A landscape with many valleys, sampled at points; each row gives a point and its height.
From any point a ball rolls to the lowest of the 2 points nearest to it. It stops when none of these is lower. Distance is the straight distance between rows; heights are no part of it.
Q_244: [ 27  16 -32 -12  32  27  -2  -9  -5   1  21 -27   4   8  29 -22  23  31
   0 -18 -27  20 -11]  h=4.32
Q_784: [ 12  19   3  21  40 -19 -10 -15  -9 -16  31  12 -12  -8  19 -34   8   9
  35  11  13   6  20]  h=4.98
Q_427: [ 19 -11  24  -8 -22  35   7  20  40  40 -12 -19  15  25 -24 -13  -6   8
 -28 -13 -43  29 -26]  h=6.09
Q_734: [  7   1  -7  -3 -33  20 -10 -29  26  27 -15  44  20  -9 -41 -46 -39  16
  -5  -5 -13  27 -14]  h=4.56
Q_903: [ 29  21 -48 -10 -17  31   1 -10   4  20   5 -12  11  16  -2 -35   6  14
  -1 -10 -46  17 -35]  h=6.23
Q_476: [  9  14 -46  -1  65  -5  -8   7 -12 -14  38 -40   3  -7  53  -1  31  27
   9  -3  17  19  22]  h=4.05
Q_351: [  5  -9   6  -5 -23  31   0  -4   6  27 -38  34  13 -12 -47 -26 -29   1
 -13  -8 -14  -1 -11]  h=3.64
Q_513: [ 15   2 -21 -14 -22   3  -6  -5  12  -5  -1  41   7   9 -15 -36 -12  20
   8   9 -35   4  -4]  h=5.21
Q_910: [ 19   3 -33 -12   1  20   8   0  -6  -2  -2 -46  -7  23   1  20  29   3
 -13 -19 -34  -1 -26]  h=5.67
Q_267: [ -5   2  -1 -31  -6 -12   0   9   5  16  22  -6   5  -6  19  -8  -7  -2
 -19 -12 -16  18 -30]  h=2.31
Q_520: [ -3  -1   6 -16 -10   5   0  -8  -4  12 -22  31   4 -25 -22 -23 -29   2
  -1 -13  -5 -16  -7]  h=2.93
Q_398: [  2  12 -55  -7  30 -23 -14  23 -25 -29 -15 -20   0 -20  35  12  24   0
  43  26  36 -34  48]  h=3.97
Q_634: [ 21 -17  26 -12  11  10   1  -7  10   2  -8   2  -2   2 -14  -3   0  21
  -5  -1 -26  -7   0]  h=4.97
Q_949: [ 11 -26   5   4 -61   4  -2 -11  70  44   6   1  15  24 -37 -15 -49   0
 -13   9 -36  17 -23]  h=5.45
Q_715: [ 12  -5  35  15  20   8   2 -35  -8   3 -18   8 -10 -14 -33 -12 -21   4
   5 -10   8 -29  -1]  h=3.31
Q_643: [-24 -41  35  27 -51  30   2  32  51  42  18   5  18  41  11  -6 -22 -12
 -37  -3 -10  32 -16]  h=4.23
Q_992: [  9  -4   7  -8 -13 -24  -1 -14  27   5  47  13  -1  17   9 -27 -20  19
   6  15 -31  13 -15]  h=8.36
Q_977: [ -4   0   3  -2  15   3  -3   1 -26 -25 -49   0   2 -19  -6  42  15   7
  22   6  33 -27  38]  h=3.41
Q_270: [ -8   8 -16  12  -2 -29  17   7 -13 -18  33 -23 -25  21  16  32  21 -33
  -4   9  -4 -14 -20]  h=6.75
Q_598: [ 16 -12   1 -19   3  23   9   3   1  19 -16 -47  -1   4 -12  30  17  -1
 -26 -22 -25  -3 -22]  h=5.84
Q_312: [ -7  35 -15  26  27 -21  -8 -12 -28 -13  -3  -5 -16 -24  11 -20   7 -24
  42   4  43 -22  21]  h=5.91
Q_514: [  8   6  13  30 -25  27   8 -40   3  14  -5  28 -12  13 -36 -28 -18   2
   2  -9  -1  10 -17]  h=4.75
Q_515: [ 17  19 -43  32  40 -10  -7 -10 -30 -21  -9 -43  -7 -10  19  14  39   3
  48  17  51 -18  43]  h=6.15
Q_586: [ -1 -28  42   2   3  52   4  18   1  30 -27  -3  14  -1 -13  10   0   5
 -31 -12 -10   8   1]  h=6.04
Q_403: [ 21  -4 -27 -33  14  17  -2  -1 -28   4 -33 -25   6 -27   0  21  17   9
   4 -14  -4 -15   4]  h=6.24
Q_241: [-12 -17  18   2 -38  35   2  15  13  19 -11  40  11  13 -20 -13  -7   1
 -21  -4  -8  33  -5]  h=4.04
Q_573: [ 18  18  13  22   5  11   5 -48 -10  14  -2   4 -22  -9 -24 -24 -11  -3
  12 -12   9 -18 -17]  h=3.96
Q_724: [-21  17  -8  -2  -6   0   7  19 -21 -30  10  -4  -8  16  21  34  37 -16
 -16  -7  11  23  -2]  h=6.40
Q_617: [-28  13  -5 -16 -17 -36  -5   1  -4  -2  -1  45  -5 -29  -3 -32 -42 -12
   6  -1  22 -18  -1]  h=2.07
Q_675: [ -3  14 -18  14 -37   7   8  -6  -5 -15  10  32 -15  29 -14  -9   5 -10
   7   6 -14  11 -11]  h=5.90
Q_273: [ -1   0  23  19  57 -44 -12 -15  -2 -37 -30  -8   1 -34 -18  -2 -17   6
  33  14  33 -43  41]  h=3.05
Q_829: [-25  11 -18 -22   5 -41 -12  21 -25 -24 -35  -3   0 -32  16  31   5 -21
  25  14  38 -41  32]  h=2.79
Q_541: [ 29   2 -46  18  41  -6   0  -9 -20 -24   8 -44 -12   5  19  26  42  12
  27  17  17 -23  27]  h=6.26
Q_341: [  1 -14  43  13  22  26   2 -16 -13   0 -42   7   1 -22 -28  14 -18   6
   0  -8  18 -26  16]  h=2.80
Q_620: [-28 -15  28  -4 -12   1   4   5   0  15 -17  35   3 -24 -18 -11 -39 -14
 -18  -9  19 -18  -1]  h=2.55
Q_809: [-16 -36  34  17 -22   6  14   8   9  25   2   1  -7   3 -17  16 -22 -33
 -31   5   3 -36 -19]  h=3.23
Q_794: [ -6  38 -12  35  22 -13   3 -16 -35  -9  13 -20 -23  -9  20   4  28 -35
  29   0  40   0   7]  h=5.73
Q_774: [ -7 -45  37  -5  23  -4   0  22  -1  -4 -17 -14  23 -14   8  68   9   1
 -28  19  31 -15  35]  h=2.16
Q_51: [-18 -46  34  40 -39  44   9  31  27  36   3  -5  11  43   4   5  -4 -24
 -37  -3  -7   7 -16]  h=4.06
Q_985: [ -3  31 -17  44  44 -29 -16 -13 -21 -22 -11 -22  -9 -20  16 -12  26 -19
  59  19  51 -24  47]  h=6.05
Q_590: [-25  -2  15   2   7   0   8  19   0 -15  17 -22   1  22  21  45  29 -15
 -36 -10   7  20  -5]  h=6.57
Q_506: [-20  22 -14   7  14   2   6   8 -34 -21  -5 -25  -4  -2  19  51  40 -16
  -8 -13  42  20  10]  h=6.16
Q_178: [ 20 -16   9  -8 -20   9   3  -8  25   7  -7  19   5  15 -32 -21 -18  17
  -4   7 -41  -3  -8]  h=4.50
Q_181: [-24   0  13  -5   8 -49   0   4   1 -21  -8  25  -6 -25 -10 -14 -36 -15
   6   6  21 -43  13]  h=2.58
Q_479: [ 32   2  -1 -12  30  12  -4 -19  -1   2  12 -16  -2  -2   6 -16  12  26
   7  -5 -27   5 -10]  h=4.96
Q_166: [ -8  -1   4  -6 -37  40   4   4   4  43 -25  26  15  -5 -28 -22 -21  -9
 -23 -15  -8  30 -21]  h=3.21
Q_412: [-20 -23  34 -18  -9  -7  -1  34   7 -10   4  30   8   2   9  15  -3  -2
 -22   9  -6   7  13]  h=9.03
Q_500: [-15  15 -27 -18 -31  -6  11  20  26  11  35 -32   5  36  14   4   1  -7
 -26 -22 -47  30 -46]  h=4.92
Q_582: [  4 -14  18 -10  26  19   0  -5 -24  -5 -44 -18  15 -29  -8  47  10  24
   9  -5  29  -6  34]  h=3.70
Q_98: [  9 -26   8  -4 -39  -6  -6 -13  56  22  13  26  12  16 -32 -27 -44  22
  -5  13 -38  10 -16]  h=5.08
Q_262: [-14   2   7   2  29 -46  -9  15 -19 -25  -1 -15  10 -23  26  44  25 -12
  11  20  46   1  35]  h=2.66
Q_245: [-16  32  -7  28  22 -10  -4  -7 -40 -20 -11 -23  -8 -14  19  32  38 -20
  27   1  60  10  27]  h=5.95
Q_995: [ 26   2 -17  19  36 -12   6 -15 -11 -18  24 -42 -21  12  14  22  33  -2
  17  13  -4 -17   1]  h=6.38
Q_547: [-13   3  -7  14 -38   8   7  -4  -3 -26 -17  57  -7  17 -34 -14 -18  -3
   8   6   1  -4   9]  h=5.30
Q_771: [-31 -31  28  16 -53  14  -3   7  41  40  21  28  13  16  -8 -16 -39  -8
 -31  -3   3  35 -13]  h=4.46
Q_374: [ 22  -5   3   4 -53  22   7  -3  57  48   3 -17  17  33 -29 -20 -24   6
 -16  -2 -44  38 -38]  h=5.79
Q_529: [ 21  14  -7  16 -28  27  10 -33   5  24   7   1 -11  18 -28 -17  -4   0
  -2  -8 -22  15 -37]  h=5.36
Q_417: [-27 -16  23  17 -45   9  -7 -20  34  29  16  50   6   4 -22 -30 -48   0
 -16  -4  14  32  -4]  h=4.85
Q_850: [  6  13 -52   1  14 -13  -9  15 -24 -37 -12   0 -16   0  20   6  25 -10
  35  19  14 -38  29]  h=4.31
Q_511: [-18   8   9  -8   0   1   8  19  16 -13  29 -24   1  35  24  18  25   4
 -34 -19 -20  38 -20]  h=6.71
Q_635: [ 36   6 -40 -21 -23  12  -3  -9  21  20   4  13  17   6 -14 -45 -14  24
   6   7 -51   7 -24]  h=6.06
Q_709: [ -5  -7  12 -11  -1 -44  -4  -7  19   4  40  20  -5  -8   8 -22 -26   4
   4  15  -8  -9 -11]  h=8.60
Q_698: [-23  12  -5 -11  13 -44 -10  22 -19 -22   4   4  -7 -28  25  15  13 -24
  12  12  30 -13  21]  h=3.13
Q_704: [  6   1 -30 -20  29 -11 -13  17 -25 -35 -23  -5  11 -20  27  25  25  28
  32  17  23  -7  53]  h=3.65
Q_443: [ -6 -33  43   2  17  15   5   7  -7   6 -26  -1   7 -18 -10  38  -4  -7
 -20   1  17 -28  19]  h=2.39
Q_943: [ 17 -12  41   3 -17  18   5 -12  38  35  13 -19   2  15 -13 -14 -14  12
 -18  -9 -29  17 -30]  h=6.30
Q_314: [  3  11 -33 -22  35   3 -11  10 -29 -22  -7 -19  14 -15  37  21  36  32
  14  -6  26  23  30]  h=3.14
Q_24: [ -3  -1  -4 -27 -32   4  -1  12  20  30  12   9  14   4  -2 -23 -15   6
 -21  -8 -29  36 -30]  h=3.45
Q_933: [  3  17  19  32   9  -9   7 -24  -1  -5  49 -11 -21  25  11  -2  17 -10
   3   2   0  25 -16]  h=5.80
Q_468: [ 10 -12 -13 -24  -6  12   5   9 -14   7 -30 -11  -4 -15 -16  22  11 -11
 -16  -8 -15 -22 -10]  h=6.03
Q_528: [ 16  16 -37  -1  -8  14  10 -10 -16  -6   4 -16 -19  18  -2   4  19 -10
   0  -7 -25 -15 -23]  h=5.34
Q_180: [ 19  11 -16 -12 -18  -1  -3  -8  27  11  47  -2   8  26  19 -34  -8  24
   0   3 -43  35 -27]  h=7.84
Q_447: [-33 -30  28  16 -27 -10   6   4   7  23  -2  22  -6  -9 -23  -3 -47 -33
 -27  -4  23 -32 -14]  h=2.97
Q_46: [ 13  16 -38 -11  45  21  -7  -1 -19 -10   9 -34   8  -1  41   2  34  34
   5 -21   5  25   9]  h=3.69
Q_494: [ -1 -20  15 -19  30 -24  -5  13 -10 -16  -9 -19   9 -22  15  53  18   9
  -6  12  26  -6  30]  h=2.34
Q_475: [  2  13  14   2  41 -20  -9 -20 -11 -24 -29  15  -1 -35 -14 -29 -28  16
  34  -4  25 -37  29]  h=3.24
Q_362: [ 15  -3  16 -17  36  16  -9  -8 -17  -9 -21  -3   9 -22   5  21  16  28
  15  -3  13  11  28]  h=4.03
Q_912: [  5  12  -4 -11  -4   0   1   9  16 -11  36 -10   1  33  26  -9  15  18
 -10  -3 -39  40 -17]  h=7.14
Q_522: [  6  -3   0 -14  12 -28  -6  -6   4 -13  11  21  -5 -14   5 -23 -15  13
  17  11 -13 -22   7]  h=8.75
Q_920: [ -9 -21  25   2 -20  11  13  13  10  12  11 -13  -6  20  -4  24   2 -20
 -31  -1 -16  -6 -22]  h=3.49
Q_307: [ -1  22  -6  -5  13 -12 -14 -19 -11 -18 -26  38   4 -29 -10 -51 -38  16
  28  -7  17 -29  13]  h=3.51
Q_557: [-15 -16  15  13 -49  25  17  25  22  25   7 -14  -1  39 -10  15   0 -25
 -40 -10 -22  18 -33]  h=3.78
Q_114: [ -8  20  14  19 -20  -5  14 -19  15  16  52 -21 -11  33  13  -6  -5  -7
 -11 -11  -8  36 -42]  h=6.29
Q_87: [ -7  16 -24   1 -16   8   4  10 -18 -32   7  26 -11  25  10   4  31  -7
   6   6  -8  17   4]  h=6.41
Q_795: [ -4  -5   3 -22  10 -12  -3  13 -10 -21 -16  21   1 -13  -2  10   0   5
   7   8  -2 -17  21]  h=8.88
Q_841: [ -3  20  19  35  30 -30   1 -16 -10 -11  46  -2 -18  -1  20  -9  24 -16
  18   8  21  18   3]  h=5.38
Q_196: [  1  18 -32 -23 -10 -15   2  -5 -10  20  27   0  -5 -17  21 -26 -13  -8
  -4  -5 -12  -2 -33]  h=0.55
Q_472: [ 10 -26  35 -13   6  36   3  20  20  25 -19 -42  14   9  -5  27  13   8
 -38 -18 -23  15 -12]  h=5.92
Q_350: [ 25  12 -47   2  12  11   4  -6 -22 -21 -12  -6 -19   8   3  -2  22  -1
  23  11 -12 -35   5]  h=4.83
Q_347: [ 14  12   6  -3  48  -4 -16 -10 -18 -17   6   1   1 -23  21  -8  18  26
  26   4  18  12  31]  h=4.51
Q_327: [-21   1  18   4 -24  30   4  11 -10  -8 -21  58   2   6 -15  -9  -4  -1
  -6  -2   8  24  14]  h=4.70
Q_208: [-28 -16  11 -27 -17   1  -2  34  -7 -15 -30  45  11 -12 -10  11 -11  -5
 -10   7  -4 -12  21]  h=8.96
Q_23: [ -7   4 -11  -3  22 -35 -11   8 -23 -36 -47 -11   5 -26   5  32  10   0
  39  25  44 -41  52]  h=3.11
Q_517: [-11 -14  33   7  33 -44  -5  -4   0 -23 -19   2  -3 -25 -15  10 -21 -13
   7  11  26 -54  22]  h=2.87
Q_263: [-19  16 -21 -31 -19 -28  -6  10 -12  11  15  23  -2 -29  19 -25 -22 -17
   1  -7   8  -5 -18]  h=1.14
Q_243: [ -9   1   0 -12 -42  -1   8  13  38  32  29 -17   9  25   5  -8 -17  -4
 -31 -17 -33  39 -45]  h=4.24
Q_64: [ 12  14 -16  32  18 -33  11  -9  -7 -20  35 -16 -28  20   5   8  19 -28
  23  23  -5 -29  -5]  h=6.56

Call two points neighbours if one is among the 2 nearest of the other. Go from one point of each pair to the other, from neighbour to neighbour, staying as low as possible. Name the highest point that can't be avoided.
Q_166 and Q_620 => Q_351
Q_620 and Q_794 => Q_87
Q_774 and Q_178 => Q_586
Q_314 and Q_178 => Q_634
Q_829 and Q_774 => Q_698

For each start below, name the point where the ball stops.
Q_412 => Q_794
Q_64 => Q_794
Q_468 => Q_314
Q_472 => Q_314
Q_903 => Q_774
Q_771 => Q_620
Q_933 => Q_829
Q_208 => Q_794
